Each row is a point on a tangle of strands that fork and nearly touch. The rows are in no order.
In the rows, zero is written as 128.
Two points are linked if the straight distance between their rows is under 46.7.
z_701: [174  39 131 144 127 158 131 111 113 134 113]
z_128: [122  64  84 122 163 106 110 133 174  90 136]
z_967: [107  96 140 148  72 101 143 174 149 135 118]
z_948: [146 198 124 124 135 158 135  89 108 101 115]
z_699: [112  80  88 133 161  97 101 140 166 104 134]
z_845: [116 212 133 134 147  91 137 121 137 166 174]
z_413: [151  82 115 134 153 164 122 133 113 104 144]
z_283: [173  87 131 114  72 125 150 110  78 132 109]
z_558: [149 167 117 118 203 140 140  75 158 129 125]
z_108: [142  66 113 135  56 151 134 124 110 149 131]
z_246: [149 111  83 118 181 160 117 119 115 116 138]
z_147: [109 103 136 148  94 108 128 176 149 121 118]
z_416: [131  34 117 136 138 160 106 110 143  79 146]
z_601: [156  29 125 165 129 163 115 114 123 113 114]
z_5: [126  55 113 124 135 145 112 129 160  80 147]
z_346: [142 177 121 102 138 151 121 103 121 110 115]
z_338: [155 123 127 117 162 145 127 110  76  95 105]
z_439: [ 89 200 123 145  95 116 111 150 167 159 169]
z_198: [139 142 140 134 111 145 162 113  60 122  81]
z_485: [132 112 116 133 123 146 132 166 145 110 128]
z_235: [151 118  88 114 201 153 114  90 105 118 127]
z_758: [152 180 133 134 211 115 144  93 161 129 129]
z_308: [136 120 140 104 135 156 139 137  94 120 119]
z_479: [ 82 140 129 161 209 114  88 110 190 113 166]
z_31: [139  73 133 137 111 159 144 137 118 132 138]
z_986: [129  48  97 114 148 120 105 133 182  85 150]
z_705: [144 201 138 132 197  95 152  94 149 134 133]
z_954: [148 102 144 117 113 127 162 115  72 124 102]
z_64: [161  69 120 123  56 147 130 123  94 151 128]
z_943: [139 157 121  96 137 151 118 120 120 114 115]
z_599: [ 99 203 135 138  87 119 106 160 154 161 167]
z_873: [108  89 136 148  52  87 146 172 147 143 120]
z_990: [167  93 133 120  90 122 163 105  74 127  95]
z_24: [ 62 130  98 115 130  97  87 145 186 144 160]
z_710: [146  26 127 157 141 164 104 113 128  90 128]
z_402: [123 107 129 138 111 132 136 173 150 117 120]
z_544: [119 142 140  95  74 130 168 129  88 138 102]
z_608: [140 176 142 135 125 165 135 107  79 106  98]
z_775: [172  93 139 126 148 142 155 111  86  93  89]
z_669: [ 79 154 119 168 170 111 107 109 179 140 156]
z_992: [ 62 132 102 127 146  94  87 132 178 138 157]
z_9: [144 146 143 133 128 152 152 113  68 110  83]
z_837: [145 150 107 118 219 153 132  77 153 129 122]
z_841: [125 163 155 107  90 117 137 168 127 161  97]
z_806: [143 196 140 133 183  87 139 102 142 141 140]
z_164: [ 98  98  91 139 162  87  93 137 163 114 134]
z_202: [137  68 130 136  91 158 145 131 114 143 133]
z_614: [ 71 172 120 158 150 107 118 119 192 142 164]
z_792: [ 86 201 115 147  98 103 121 144 186 146 172]
z_102: [118 217 138 124 118  93 123 126 135 160 172]
z_86: [146  87  88 134 165 165 124 127 117  99 148]
z_373: [121 170 159 124  90 111 119 172 127 172 113]
z_508: [134 138 130  99 132 155 130 146 119 123 119]
z_902: [141 131 133 109 153 153 127 113  85 104 112]
z_445: [126 157 150  92  80 120 154 159 122 155  97]
z_51: [138 129  95 118 217 157 124  76 130 130 124]
z_23: [ 56 109 151 118  76  94 106 186 150 138 156]
z_136: [ 81 115  93 143 158  91  86 132 161 130 140]
z_428: [130 211 148 125 111  90 114 132 125 151 152]
z_907: [185  50 135 126 138 153 142 107 107 126 104]
z_430: [132 201 171 116  90 103 122 142 127 151 108]
z_189: [156  72 136 133 136 161 139 132 103 126 135]
z_393: [ 70 105 152 132  73  89 116 180 139 136 146]
z_916: [ 80 194 118 152 127 101 125 129 192 150 169]
z_998: [165  76 127 117  78 133 142 116  87 149 123]
z_116: [187  68 142 116 140 144 155 101  97 111  92]
z_166: [110 196 150 136  95 118  98 161 139 163 150]
z_934: [ 83  85 145 132  51  79 129 172 140 148 139]
z_68: [137 121 120 116 131 161 131 158 135 118 126]
z_49: [114 184 155 133  91 114 104 170 127 166 131]
z_911: [124 143 142 113  91 138 168 120  71 130  96]
z_294: [171 119 138 124 155 147 148 111  79  84  84]
z_265: [144 193 135 134 132 166 133  95  90 104 106]
z_851: [127 202 134 136 162  88 132 112 140 156 156]
z_517: [ 79 134 123 160 192 105  95 106 183 127 149]
z_931: [118 147 141  91  69 124 168 146 104 151 102]
z_973: [147  98 145 114 125 140 152 122  81 126 111]
z_170: [135 211 166 120 101  97 116 137 127 144 127]

Follow the links from the first point to the second, and from the first to the third. Name the last point that the two ways share.
z_948, z_973, z_485 -> z_508
z_346, z_775, z_283 -> z_308
z_973, z_948, z_402 -> z_508

A fork is a point with three links. Follow the links from the first point to the second and name the forks in between, in order.
z_954, z_943 -> z_308 > z_508
z_608, z_902 -> z_508 > z_308
z_116, z_973 -> z_308
z_9, z_308 -> z_508

A fork is a point with three links, a tip a point with one. Leave the first point through the second and follow the links. Name the first fork or tip that comes.
z_967, z_873 -> z_23
z_948, z_346 -> z_508
z_845, z_102 -> z_430
z_108, z_64 -> z_308
z_916, z_614 -> z_479
z_164, z_136 -> z_24
